Points on a hilly landscape, in no order, each with its height.
From any point a climber steps to the highest of the 2 points nearest to it. It stops when none of these is higher. Distance is the straight distance between rows; heights are no part of it.
J441: [ 98 135 109 145 119 111 134 118  67 129 132 181 109 141 100 150 120 144
  81 129 147 105 149 126 136 117 186 150  95  97  68  98 138  61 158 160
 144 109  73 155 106 126 147 142 130 120]  h=4.66
J10: [145 109 112 116  96 124 160 112 202 149 138 123 143 108 138 139 184 125
 139 132 139 133 103 109 111 116  61 121  74 146 136 156 135 137 136 160
 114 125 150 103 147 157  95 141 145 103]  h=4.13
J73: [ 99 115 168 123 100 155 130 160 139 152 117 113 140 150  79  83 144  65
 126 118 110 141 142 133 169 176 207 163  84 166  98 122  97  93 147 168
 123  85  98 131  95 172 135 126 116  81]  h=0.78
J189: [105  96 105 116  96  92 166 138 122 131  85 148 194 166 146  82 158 169
  80 145 118 127 129 150  99 138 137 121 174 165 122  95  76 107 144  55
 100 131 152 132 182 130  59 185  93  52]  h=2.02
J351: [112 134 150  85 100 133 166  97  98 142 129 155 156  69  81 125 128 136
 145 148 114 147 108 128  71 128 112  99 146 171 115  98  74 130 140 108
 149 114 135 109 115 140  36 138 109 150]  h=3.16
J529: [180 117 130 152 117 134 167 112 144 147 171 173  92 148 157 121 194 162
  85  85 154 120  69 109 128  67  77 147  84 115 105 105 172 104 117 180
  83 128 148 142 144 131 163 145 150 116]  h=2.54
J214: [112 130  73 135 143 132  91 173 143 121 121 100 178 133 107 128 124 137
 165 173 116 165 149  63 130 151 126 106 147 164 149 173  74 183 109 102
 170 147 130 139 108 166 144 170 129 143]  h=4.94
J826: [153 119  86 169 129 145 145 161 147 195 157 105 150 142 113 171 145 108
 156 158 175  63 123  96 110 141 125 119  75  95 125 152 172 120 118 166
 165  81 111 141  83 131 157 103 140 155]  h=5.50
J934: [160 148 154 167 147 149 125 110 143  91 184 145  78 134 113 154 135 137
 124  78 139 142 154 115 186 112  99 169 142 113 124 131 166  95 137 150
 101 160 143 142 132 133 206  98 158 146]  h=2.48
J908: [108 141  85 134 115 113  98 171 120 133 117 170 169 146 141  78 147 157
 106 158 112 146 123  65 152 101 143 120 112 165 127 108 109 154 141 127
 137  80 134 159 104 166 183 195  88 112]  h=5.39
J22: [108 148 124 154 158 154  68 153 156  81 172 136  95 129  91 150 112 152
 118  33 133 182 148  59  88 107 101 127 200  89 153 163 114 143  88 150
 128 186 146 139 146  87 121 110 196 182]  h=3.91
J598: [126 129 141 164 130 156  60 143 163 139 137  97  65  93 131 146  71  94
 125  28 123 185 119 125 120 115 122 118 167 153 156 124 121 171 115 122
 133 149 169 136  89 118 169 170 144 168]  h=1.62
J135: [123 142  77 126 146 133  79  89 113  95 124 100 157 129 135 171  95 110
 147 159 140 124 136 119  79 180  88 101 160 115 154 141 124 100 152 117
 152 174  88 104 157 127  81 125 152 124]  h=1.99
J307: [144 145 114 112 178 141 138 116  84  67 151 131 145 165 137 109 126 127
 125 132 159  93 150 159 125 142  86 152 170 135 146 118 147 104 119 114
 107 129 113 120 166 126 169  66 117 121]  h=0.24
J973: [122 123 173 126 152 121 154 110 140  74 121 113 110  73 111 134 126  97
 160 160 111 165 143 163 167 117 135 128 104 134 143 139 147 125 124 128
  98 146 185  74 110 133 141 122 138 129]  h=3.06
J143: [199 129 117 127 108 128 148 112 146 164 169 146 126 142 199 119 112 111
 123 122 142  80 120 131 148 130  53 153  75 107 138 113 154 106 116 170
 124 107  90 161 126 172 233 140 164 108]  h=3.18
J27: [ 93 107 186  91  79 131 177 135 124 139  98 155 154 118 104  59 165  91
 142 166  91 147 132 169 136 169 163 122 123 193 131  78  44 123 145 112
 118 108 172 122 118 156 100 153  87  84]  h=2.62
J104: [151 112 170 102 131 129 188 135 126 139 144 171 152 129  98  98 177 157
 120 163 160 135 129 114 107  79  93 121  58  75 102 138 148 113  90 168
 135  88 123 125 111 117 139  86 143 150]  h=2.03
J467: [161 155  49  99 115 130  96 118 141 128 139 139 165 115 210 108  92 143
 102 140 116  84  95 137  73 142  61 103 126 152 185 143 154 152  95  94
 113 136 149 107 151 127 151 190 125 121]  h=2.33
J793: [110 116 104  91 106 125 165 109  97 122 127 117 167  56 142 112  95  85
 141 174 145 111 159 184 116 175 117 110 103 181 144 118  97 115 123 140
 158  80 108  88 123 147 115 176 157 108]  h=1.15
J866: [144 117 118  83 115  86 113 129 139 136 102 119 102 139 244  87 127 125
 130 169  92  82 118 166 164 150 135 139  95 129 158  87 140 153 114  95
 136 109 144 149 143 104 190 171  79  89]  h=1.52
J746: [132 141 120 118 126 125 176  55  86 148 175 146 118 125 130 194 172 136
 158 154 181  98  88 144  77  95 101 119 131 131 113 100 135 116 148 114
 155 132 119 121 155 113  66  97 105 147]  h=4.39
J81: [107 126 182 129 171 115 147 183  65 100 106 159 141 110 101  70  83 161
 105 132  89 137 148 110 152 108 181 114 147  95 133 102 136 154  74 104
 100  98 172 132  93 117 160 125 119 174]  h=5.67
J662: [119 112 110 132 116  92 139 120 117 134  84 119 150 130 182 100 113 165
 112 152  88 124 120 135 144 130 155 127 164 157 133 107 128 151 140  45
  86 161 180 121 160  96  85 191  83  85]  h=1.84
J700: [109  90 108 136 121 128 115 134  87 142  94  81 121 132 157 150  77 118
 138 141 111 155 156 101 167 160 197 122 146  90  72 126 102 153 122 118
 176 154  67 165 119 118 130 154 137 138]  h=3.43
J198: [134 130 148 164 135 113 140  78 158  73 170 141 104 121 176 172 160 134
 113  90 161 134 117 130 164  98  93 149 152 107 175 145 172 102 172 166
  87 177 160 107 201  96  70  98 176 112]  h=0.48
J703: [142 115 123 117 162 134  86 170 139 117 133 109 138 128 119 108 138 119
 164 171 144 199 165 102 160 147 112 127 102 134 149 173  82 167 106 141
 176 146 122 129  96 133 181 157 155 118]  h=4.59
J522: [110 103  86 145 113 117 100 112 114 159  96  82 132 133 146 176  77  95
 132 170 135 100 153 116 150 174 177 115  92  87 100 140 135 102 152 151
 191 140  54 145 113 127 142 150 142 116]  h=3.20
J915: [104 131 167  98  88 126  99 119 130 173  74 122 119 154 111 122 115 117
 137 156  97 145 115 111  99 173 160 109 113 114  85  89  81 100 161 124
 181 127  87 159 115 131 108 124  71 126]  h=2.52
J298: [ 64 104 130  90  43  94 180 121 143 157  78 161 171 132 163  75 172 129
 118 188 111 102 115 182 117 135 149 111  96 163 110  93  70 100 129 117
 159  81 149 122 147 124 124 191  75  93]  h=2.35
J628: [123 117 142  76  59  93 157  90 182 160  96 134 135 127 163 132 164 115
 138 204 122  79 107 182  55 143  92  85  34 108 130 127 122  90 116 156
 164 107 114 101 164  99  96 143 115 103]  h=2.09
J944: [105  89 147 120 132 148 185  93  88 101 105  94 119  66 123 115  29 101
  88  92 104 111 154 146 143 125 155 118 179  95 114 118 148 113 117 116
 104 115 119 109 129 139 122 117 147 172]  h=1.75
J324: [112 172 131 141 172 127  75 171 124  92 170 140  68 152  61 175 143 161
 159  72 131 175 117  84 111 115 143 152 206 133 132 159  91 163  98 121
 116 178 143 140 133 103  86  98 136 167]  h=4.17
J712: [180 133 145 136 159 158 107 151 100 174 161 112  65 161  84 122  96 128
 114  29 151 102 138 163 128 118 124 133 173 122 164 121 120 170 145 128
 136  91 100 181  95 121 178  98 155 165]  h=4.31
J295: [146 167  86 138 133 142 108 140 149 118 158 141 197 152 143 104 134 130
 150  98 149 104 117 102 133 162  33 131 180 201 163 108 115 130 143 143
 130 108 123 133 126 186 189 116 133 120]  h=1.13
J820: [150  93 144 111 104  86  76 130 156 165  60 117 105 149 176 109 118 149
  94 146 101 130 108 140  96 136 154  97  78  74 121 137 137 131 146 101
 136 155 113 136 139  62  72 160 114  80]  h=2.47
J732: [167 158 105 132 136 159 139 126 159 117 172 139 192 138 112 127 136 115
 169 147 151  95 127  78  90 166  23 120 128 139 164 147 135 104 126 168
 131 110 120 116 124 176 166  89 163 145]  h=1.04
J525: [ 94 106 104 140  98 148 182 155 158 184 111 115 203 137  91 115 187 126
 167 171 129 113 137  69 162 145 154 159 104 151  71 150  99 126 124 151
 172 113 124 137 102 181 126 124 120 116]  h=4.12
J998: [126 194 147 123 157 125  70 183 117 128 127 147 116 167  76 132 141 128
 164 137 111 136 115 120 129 106 173 127 125 142 126 139 115 163 111 128
 143 101 118 154  78 143 167 103  74 158]  h=1.17
J990: [115 102 144 136 150 130 115 112  88  96 119  77 116  96 153 176  65 120
 156 123 119 194 136 161 143 136 155 111 207 122 136 140 110 156 117  72
 125 177 118 119 128  93  44 149 169 148]  h=2.49
J431: [138 119 129 101  97  97  93 124 170 178  93 132 110 153 149 137 165 126
  95 151 134 120  93 159  57 121 121  89  34  90 137 124 141 101 149 149
 137 114 105 120 150  93  77 139 107  79]  h=2.30
J817: [ 94 160 166 125 123 137 143  95 138 133 134 143 104 161  70 186 181 126
 157 141 123 117 147  94 144 111 176 173  99  58  64 155 144  68 158 156
 135 143  83 141 140 127  80  80 121 147]  h=5.00
J560: [162 141 118 111  96 142 162 136 189 182 106 124 169 105 135  95 145 126
 140 123 114  82  84 124  90 114  73  90  94 164 139 130 145 165 117 134
 116  68 151 111 115 166 135 139 105 147]  h=3.71
J250: [ 82 116 109 135 103 100 134 108 140 129  91 110 164 111 152 144 116 105
 142 211 144  80 156 152 141 122 168 121  65 123 111 169 148  85 123 160
 175 117  90  96 131 114 144 132 129 103]  h=3.60
J479: [121 134 119 166 137 153  74 119 192  93 160  94 103 141 126 173 126 125
 126  44 137 176 153  81 142 147 107 131 172  71 154 177 142 131 154 185
 116 195  99 133 175  94  88  92 196 155]  h=3.61
J140: [141 126 169 102 104 157 155 114 130 174 139 120 135  82  72 128 104  99
 156 102 124 139 107 116 103 156 102 117 141 175 127  94  97 140 150 143
 151  83 112 124  94 180  94 114 125 164]  h=3.36
J161: [118 116  85 185 155 128 110 122 135 103 120 108 108  81 183 136 102 129
  84  76 123 138 130 123 160  87 145 150 160 120 129 178 185 144 103 101
  94 164 171 106 128 104 129 160 180 142]  h=2.40
J387: [111 129 101 146 113 110 155  96  92 109 136 151 124 107 141 141  90 122
  83 156 158  74 155 158 117  96 142 130  73 101 113 125 174  72 127 155
 121  97  91 114 136 125 170 120 124 119]  h=4.16
J669: [ 96 160  92 150 159 154 140 151 124 107 130 111 160 115  86 132 119 128
 113 101 128  92 129  99 120 101 162 147 154 139 109 168 173 142 100 130
 107  90 126 100 117 156 132  85 118 175]  h=3.51
J305: [104 117 126 144  95 103 134  78 175 132  80 120 148 121 161 167 167 126
 167 229 122 111 128 111 157  91 164 131  66 110  90 184 139 113 131 141
 172 175 116 117 131 109 116 143 129  98]  h=3.12
J204: [112 151 150 127 126 141 123 161 146 131 145 123 136 128  67 127 153  82
 146 163 139 138 141 164 141 119 174 148  44 178 130 137 121  90 138 168
 130  71 113 101  89 164 150 123 101  96]  h=0.90
J670: [207 129 142 152 125 150 147 112 127 149 171 169  98 165 151 114 138 158
 100  74 147  92 116 109 149 102  80 155 125  95 114 121 167 124 137 156
 104 126 112 176 133 134 223 108 169 140]  h=2.84
J397: [142 110  90 117 122 144 154 121 131 127 143 115 169  97 179  77  97 146
 121  78 139 122 137 130 158 175  43 141 205 176 156 112 127 149 107 113
 119 127 140 118 158 148 138 121 154 132]  h=1.27
J75: [119 104 147 112 132 132 135 141 144 152 110  97 145 125  87 123 149 108
 120 110 136 133 139 138 102 134 164 125 106 107 126 156 133 133 149 153
 118  97 100 106 137 116  37  99 137 120]  h=3.70
J749: [ 91  89 162 126 120 153 181 112  82 119 115  94 116 123  88 130  76  79
 118  87 107 109 157 153 161 161 215 147 178 119  86 109 116 112 134 132
 112 113  82 134 130 142 106  85 133 137]  h=2.04
J455: [196 166 163 148 119 140 109 107 151 202 146 141 105 146 125 159 115 112
 171 138 121 107 106 109 108  93  90 104  91  81 130 137 140 156 141 130
 168 114 110 181  78 150 210 105 126 186]  h=6.48
J676: [130  97 178 112 149 121 130 175  56 137 137 148 110 109  82 106 100 151
 113 121 112 194 143 110 128 130 189 121 135  95 107 128  87 163  83 118
 142 123 115 147  82 104  86 134 151 157]  h=4.93
J111: [154 115 157 111 170 139  76 177 121 105 122 101  94 160 116 102 101 109
 144 121 121 191 181 123 171 150 144 128 104  76 145 146 107 152 107 145
 141 141  97 155  86 107 212 137 152 136]  h=4.22
J300: [164 117 134 130 125 140 134 117 205 134 181 127 117  72 152 119 146 111
 121  75 150 168 123 122 120 116  30 132 120 140 185 164 146 160 105 160
 122 130 178 102 140 122 140 122 188 142]  h=4.85
J672: [111 108 154 127 152 155 116 145 138  83 114  54  93 139 122 184  93 104
 161  91  98 168 147 128 167 142 167 126 200  87 105 152 122 150 115 113
 100 188 102 126 136 115 110  83 142 168]  h=2.91
J251: [147 132 149  97 151 123 190 111 125  88 148 131 134 152 139 104 156 111
 143 152 160  95 143 199 126 139  71 145 108 146 143  97 130  78 112 141
  99  88 122  98 161 138 165  89 121  92]  h=0.13
J553: [128 119 134 129 130 124 132 204 120 162 100 152 148 168 131  53 188 179
 123 137 107 151 125  98 168 102 168 141 125 139 109 108 107 181 121 105
 116  99 159 176 102 126 156 137  85 118]  h=5.01
J457: [ 99 142 141 132 134 124 179  92 114 118 157 158 117 119 102 171 211 142
 159 152 155 141 106 144 135  64 144 161 129 152  90 123 128 110 147 130
 114 139 161 114 123 128  67 101 101 122]  h=3.89
J219: [118 116  80 167 176 126 144 141  80 100 162 124 148 108 152 129 140 150
 121 116 166 153 146 136 162 103 147 163 178 165 120 157 139 165  93  78
 128 147 162 105 127 116 128 138 163 122]  h=2.89
J799: [155 120 166 100 135 136 136 141 131 107 115 140 153 110 130  55  95 154
 138 106  89 162 132  93 138 153  62 114 185 154 145 104  93 162 123 103
 111 130 159 133 125 143 140 114 127 151]  h=1.44
J381: [ 79 116 120 115  85 156 168 173 142 213  93 131 202 159  89  97 198 147
 138 132 130 103 103 124 107 141 176 148 130 148  79 125 102 132 124 132
 152  83 127 163 114 156  85  85  69 118]  h=4.41
J16: [115 129 143 116 118  80 142 130 109 132 113 131  94 135 185 121 142 114
 140 192 136  92 122 218 165 106 175 134  68 154 145  85 149 118 120 120
 135  91 150 120 125  96 185 148  60  91]  h=1.82
J363: [105  82 160 129 110 118 160 145  84 150 106 161 133  87 119  93 130 163
 114 153 108 201 133  94 157  99 191 132 118 113  69 107  84 142 115 114
 141 145 149 155  78 113  83 167 134 132]  h=4.42
J448: [ 73 112 179 106  76 118 156 100 130 120  74 137 158  99  94 108 137  95
 157 180  77 164 129 160 111 143 187 107 136 160 114 121  48 122 152 101
 130 139 140 117 120 128  24 150 109 107]  h=2.88
J975: [137 135  87 108 142 133  98 149 100 123 139 120 170  85 116 113  66 105
 121 159 147 144 153 132  79 165  88  76  97 139 182 133 108 122 113 135
 169  85 110 104  98 146 139 174 164 144]  h=0.98
J315: [ 98 116  79 118  96 125 140 102 149  84 109 117 188  92 154 101  98 121
 133 139 107 148 161 116 165 189  82 132 188 183 129 128  97 115 141 117
 136 160 130 104 165 172 111 146 151  96]  h=1.10
J684: [145 147  50 104 114 109 104 114 125 120 119 132 172 133 201 132 128 153
 135 219 118 109 120 123 103 142  91  89 121 152 167 152 119 158 107  78
 164 163 139 123 159 113 142 195 119 106]  h=2.53
J167: [158 154 131 150 143 161  57  98 139 113 159 120  50 124 126 147  76 114
 102  45 138 133 120 147  73  88  90 113 166 113 200 135 154 139 128 119
 115 166 164 135 131  92 172 128 140 172]  h=1.47
J838: [134 172 155 108 139 149 154 141  97 156 161 185 108 115  35 149 137 155
 117  96 136 103 114  69 113  94 122 155 143  86  98 139 133 114 102 155
 141  89 102 168  94 162 126  83 142 197]  h=5.54
J496: [118 126 139 140 101 107 142  63 166  77 150 154 135  77 144 156 121 132
 139 131 115 191 139 102 161 157  52 123 169 155 128 111 110  95 156 147
 133 190 134 111 169 134  90 126 169 115]  h=0.91
J376: [161 101  60 161 139 142 109 126 119 159 178 111 128 171 143 162 157 138
 122  84 194 100 128  90 117 187  82 151 152 102 129 132 142 114 149 166
 144 161  88 147 165 111 124 109 187 107]  h=4.48
J59: [ 92 139 173  97 131 107 120 176  75 105 114 132 159 134 121  76  87 142
 147 192  86 159 148 154 135 119 198  91 137 141 159 110 128 167  91  80
 146  80 147 121 109  97 140 130  67 157]  h=4.99
J323: [155 122 117 152 169 157 103 195 121 136 139 114 123 138 111  65 113 147
  88  23 150 129 144 129 123 109 136 142 159 145 162 142 142 174 101 127
  97  95 148 130 103 111 168 136 160 142]  h=4.01
J936: [142 153 113 142 140 164 119 170 160 161 107  99 160 129 107  82 113 127
 119  67 123  81 107 115  98 107 132 119 137 156 140 153 159 171 120 126
 104  65 131 114 108 153 146 100 107 162]  h=3.75
J49: [136 116 103 110 133 113 140 179  92 170 158 132 178 130 104 126 130 135
 143 176 178 109 119 165  55 147  95  68  82 144 169 104 113 129 100 144
 182  54 109 114 100 126 107 145 132 134]  h=0.87
J841: [143 140 173 122 164 158 112 168 105 116 135 114  51 171  56 143  86 125
 117  53 102 116 143 154 157 137 172 136 177  97 134 112 129 147 137 130
  97 124 107 169 109 127 181  88 133 171]  h=4.61
J773: [142 143 150 127 157 114 122  92 135  85 110 118 103  72 148 146 109 124
 146 169  98 158 122 153 108  91 115  89 121 121 160 158 163 155 106  73
 107 166 196  82 126  86 114 139 125 156]  h=3.78
J201: [154 131  59 157 128 140  87 127  96 141 152 154 152 157 148 136 121 154
 117 132 156 113 118  48  99 166  79 123 132 110 119 116 117 125 136 149
 160 160 108 163 121 140 166 152 157 123]  h=4.76
J516: [128 142  89 141 160 141  93 100 120  88 110  85  94 119 184 147  73  96
 111 118 115 107 144 174 163 118 145 139 163 103 156 160 195 125 103  97
  85 174 142 104 137 117 170 117 119 158]  h=1.93
J222: [163 158 103 148 138 141  56 109 105 132 130 141  90 141 158 123  49 133
  84  89 119 109 113 126  81  92 120  92 131  96 162 122 161 150 126  99
 122 135 126 152 119  99 200 156 111 169]  h=1.35
J127: [ 85 161 107 122 148 122  67 115 117  43 101 132 149 134 102 153  87 111
 107 143 103 139 133 118  99 135 143 105 140 124 137 135 126  80 159 136
 100 143  90  93 140 138  83 140 123 108]  h=1.85
J602: [118 110  53 134 123  90 114 122 128  98 117 129 178 127 171 161 163 149
 134 201 153 136 147 145 138 122 113 119 124 177 153 165  98 137 137  93
 152 167 130 120 147 141 100 208 154  62]  h=2.80
J60: [ 89 130 126 140 138 131  86 167  80  73 157 137 118 118 114 138  88 116
 127 100 107 205 141 107 173 161 168 129 191 171 128  96  76 142 120 122
 124 153 128 136 103 158 139 166 133 124]  h=1.60
J458: [174 115 152 111 132 118 144 131 109 141 147 189 110 135 128  95 159 171
  74 124 150 137  88 134  78  75  65  91  72 104 132  88 132 113 118 153
 101 102 147 133 119 109 134 148 123 122]  h=2.28
J122: [ 99 135 155 108 130 138 153 179  84 144 109 171 146 156  87  77 169 158
 111 115 110 119 108 138 134 129 193 159 156 148  99  86 103 123 115 112
 104  98 146 154 114 134  96  89  75 114]  h=4.68
J555: [127 140 153 159 102 115 116  59 197  98 151 122  84  75 169 177 118 119
 125  86 109 155 110 141 180 149  74 130 174 146 173 101 149 110 170 139
 106 197 161 115 179 102  84 111 140 108]  h=0.71
J649: [153 135 106 138 153 136 131  97  99 161 170 104  89 144 121 200 148 115
 161 131 183 102 120 157 113 125 133 142 129 130 116 130 147 153 146 110
 161 130 104 137 133 114 115  88 111 142]  h=4.82
J856: [ 96 132 168 152 144 130 112 122 175  72 127  86 102 161 116 185 142 117
 160  78 118 173 151 120 179 159 143 159 198 105 127 146 121 112 169 151
  96 181 107 130 182 109  47  61 158 128]  h=3.28
J766: [128 124 168 187 145 133 132 150 147 114 176 129  78 108  92 153 155 132
 142  77 135 200 152 113 217 129 155 179 140 148 101 128 138 132 127 151
 113 158 166 131 100 129 156 126 173 132]  h=2.11
J213: [154 148 137 151 129 152  92 108 166 132 123 111  90 131 119 170 112 115
 141 124 103 147 119  72 112 108 130 118  97  73  99 173 162 146 120 135
 135 169 117 141 113 124 175 115 132 180]  h=6.55
J646: [145 111  98  82 124 119 104 118 127 165  99  67 112 141 207 115  84  86
 136 140 122  76 146 187 149 195 133 147 123 129 153 122 140 144 121  97
 161 111  91 140 143 121 165 122 100 100]  h=1.30
J928: [148 126 169 138 151 146 157 127 104 114 126 139  76 121  90 100 113 155
  57  72 128  67 124 138 131  94 133 135 119 104 141  90 172  89 151 150
  56 102 151 125 137 126 155  93 126 141]  h=3.01
J804: [124 167 108 142 164 137  80 123 136 118 164  94 101 148  88 201 151 117
 198 118 150 156 111 127 102 130 134 143 173 157 134 159 110 178 129  99
 153 169 127 122 126 122  93  92 108 157]  h=4.44
J611: [142 163  49 121 132 143  59 103 168 106 142 108 155 122 159 144 106  98
 130 148 137 110 121 129  66 164  62 104 117 130 204 169 157 114 140 141
 116 163 121  88 164 140 121 138 149 122]  h=2.13
J145: [124 109 136 170 123 135 104 169 156 136 146 110  98  94 121 121 118 105
 128  69 107 199 121 129 184 138 162 140 144 193 143 123 114 178 127 126
 102 140 180 123  90 145 146 165 140 117]  h=1.81
J89: [107 165 139 134 140 134  91 125 149 107 142 124 117 146  60 195 133 109
 149 156 125 131 145  75 113 121 152 126  72  62 100 179 155  78 140 177
 139 142  76 119 115 143 113 107 137 151]  h=5.66
J28: [142 127 189 117 110 147 163  90 141 171 164 141 102 174  96 155 198 122
 171 141 161 127 135 132 152 127 115 181  72  95  64 110 118  64 154 143
 157 127 103 152 136 138 133 102 119 106]  h=4.36
J322: [165 108 101 124 101 111 136 113 114 163 131 145 109 123 192 115  66 125
  81 160 135  75 141 144 137 121 117 125  59  62 136 129 178 118 113 153
 147  98  85 163 119 132 225 136 149 126]  h=3.62
J401: [127 195 165 109 159 142 109 156  93  93 150 167  74 139  35 162  79 126
 116  65 109  97 106 103 117  96 119 138 205 112 136 127 119 125 100 137
 104 107 110 165 111 171 167  92 125 195]  h=5.02
J736: [110 135 117 132 130 124 105 136 145 124  91  97 135  99 136 136  99 131
 153 172  82 186 127 104 121 102 157  88 132 147 119 160 111 190 107  66
 144 156 159 117 110 118 113 176 103 165]  h=4.50
J98: [156 122 115 126 116  98 123  96 143 107 116 151 103 141 204 122 144 149
  80 124 104  79  76 152 102 113 105 130 108 113 143  97 168 102 137 116
  61 169 169 108 181 102 121 145 112  67]  h=2.45
J721: [105 125 132 109 135 134 166 122 154 139 116 112 153 172 116 122 187 122
 110  99 155  86 116 116  77 129 125 137 133 102 128 141 137  99 172 157
 105  96 113 101 194 125  25  77 123 108]  h=3.96
J521: [ 97 147  99 146 182 127 127 188  97  73 150 139 156 130  75 128 163 133
 122 129 145 141 154 132 141  99 193 162 151 153 126 185 139 156  79 116
 108 112 145  99 110 139 111 100 139 124]  h=3.23
J906: [ 97 108 155 123  75  98 101  98 159 159  37 121 118 137 164 117 125 128
 137 184  82 142 117 106 143 136 175 110  90  99  75 126  96 107 160 123
 169 165 107 145 133 102 108 164  89  97]  h=2.70
J276: [ 96 100 105 134 117 128 175 104  94 115 123 118 160  43 136 113  79 102
  94 115 141 119 142 155 131 117 157 131 141 161 126 134 145 115 119 127
 112  88 127  76 119 144  83 161 165 122]  h=1.41
J825: [106 107 139 145 141 114 159 136 119 111 150 147 130 159 106 147 219 146
 152 126 166 166 140 141 168 122 155 186 152 151  94 132  95 113 154 135
 112 152 132 129 141 127  55 100 160  69]  h=3.47
J734: [137  97  87 138 137 136 149 135 151 149 141 111 141 186 142 138 204 147
 101  68 183 100 119  98 114 151 100 158 139 105 109 143 144 112 160 167
 111 127  94 128 197 118  62 105 175  85]  h=4.21
J191: [161 132 151 146 134 162 124 104 191 159 151  97 102  90 123 151 123  91
 150  84 138 146 115  86  87 112  71 124 119 111 155 183 157 169 117 140
 142 132 155 116 119 135 141 104 167 194]  h=5.63
J540: [103 109  67 101  73 106 190 111 149 135  88 144 212 155 156  99 173 150
 103 168 121  78 117 133  86 148  89 104 137 165 111 109  87 109 121  97
 135 111 134 122 180 160  94 184  97  79]  h=2.14
J292: [132 126 165 141 138 129 138  91 103 124 108 133  76 135 130 122 126 153
  79  86 121  73  92 143 121 120 133 129 154 122 135  61 162  88 176 111
  66 156 171 122 173 109 107 114  95 112]  h=2.74
J918: [ 99  91 219  98  89 132 160  90 132 127  92  98  98 123  86 134  86  69
 148 134  87 150 152 146 148 172 172 135 123  85  80  95  79  87 153 140
 139 140  86 134 120 131 112 109 118 126]  h=2.31
J530: [128 142 128 140 111 134 159 147  93 203 160 165 149 136  77 159 120 145
 130 138 156  56 112 112  90 113 126 113 105  93 112 102 146  95 129 164
 170  56  89 173  75 162 145  79 118 182]  h=6.14
J238: [132 154 184 124 122 144 146  99 134 110 130 124 102  62 107 136  76  86
 154 122  88 160 115 138 142 122 110 108 131 171 128 102 124 135 135 113
 127 102 159 115  78 173 164 146 111 185]  h=3.02
J244: [119 164 130 144 155 111 123 157 108 111 125 154 113 169 131 122 174 146
 116 155 146  97 112 178 142  80 169 130  89 155 125  87 164 115 134 120
  90 102 168 117 122 110 176 119  57  99]  h=2.06
J981: [142  73 129 149 117 118 161 112 111 160 110 109 103  96 163 130 116 142
 131 116 131 165 145  85 182 133 153 153 129  99  55 135 124 151 124 127
 160 160 109 155 106 112 122 147 167 135]  h=3.82
J452: [149 144 153 116 137 119 112  87 182  87 118 105  97 132 170 134 146 125
 168 136  98 140 121 162 146 164  74 137 169 145 175 117 140 131 149 100
  84 208 189 101 188  98 119  89 106 104]  h=0.51
J832: [121 110  79 137 119 115 127 147  73 159 131 164 160 151 140 111 146 168
  87 130 162 120 122  95 120 141 136 131 120 137  80  85 105 116 141 136
 156 108  99 158 121 131 127 170 121  97]  h=5.03
J462: [121  83 121 142 123  86 138 115 126 101 109 145 147 131 150 142 173 143
 132 170 155 163 142 150 152 110 128 140 128 141 117 137  95 126 149 112
 127 165 136 125 138 113  58 162 173  51]  h=3.11
J275: [143 172 125 125 150 123  63 153  81 129 126 173 104 177 109 127 118 173
 115 119 119 120 110 108  91 106 149 116 138 103 117 104 121 142 128 101
 134 132 110 167 108 101 147 119  73 159]  h=1.25
J120: [149 100  90 101  88  82 133 155 182 176 103 130 134 163 219 101 172 161
 111 172 105  85  88 141 125 104 122 115  44 117 129 143 150 160  79 135
 156 116 135 137 138 116 161 170  90  87]  h=1.28
J979: [122 155  68 140 141 109  94 138 139  90 122 143 132 155 156 120 147 135
  89 134 134  96 105 155 121 106 126 128  94 168 145 119 158 103 147 121
  76 124 156 100 154 132 159 158  82  65]  h=2.23
J719: [144 105 161  85 127 115 169 132  98 118  98 128 154  96 156  56  90 154
 129 147  84 144 142 145 140 161 107 111 158 154 150  87 103 158 117  70
 100 125 190 112 141 109 113 175 115 123]  h=1.61
J154: [135  94 167 135 148 132 157 156 124 134 107 122  99 122  84  99 146 133
  88  91 127 128 144 143 146 115 186 138  92  82 107 128 157 110 141 156
  80 109 132 114 123  99 104 102 148 113]  h=3.37
J659: [168 136 147 107 170 130 132  95 105 108 127 104 100 150 169 120 128 136
 161 136 132 106 123 185 124 147  88 134 183 140 158 112 144 155 122  61
 105 171 167 117 177  86 130  73  88 132]  h=0.37
J892: [111 184 173 110 128 109 126 159 120 136 132 151 161 138  87 126 127 118
 183 193 125 108 141 156 135  91 153 119  85 146 132 132 132 120 110 148
 174  57 105 129  79 164 188  84  83 170]  h=1.05

For each start below, name the point where the climber stops.
J611 | J649
J672 | J649
J49 | J906
J452 | J140
J975 | J906
J295 | J140
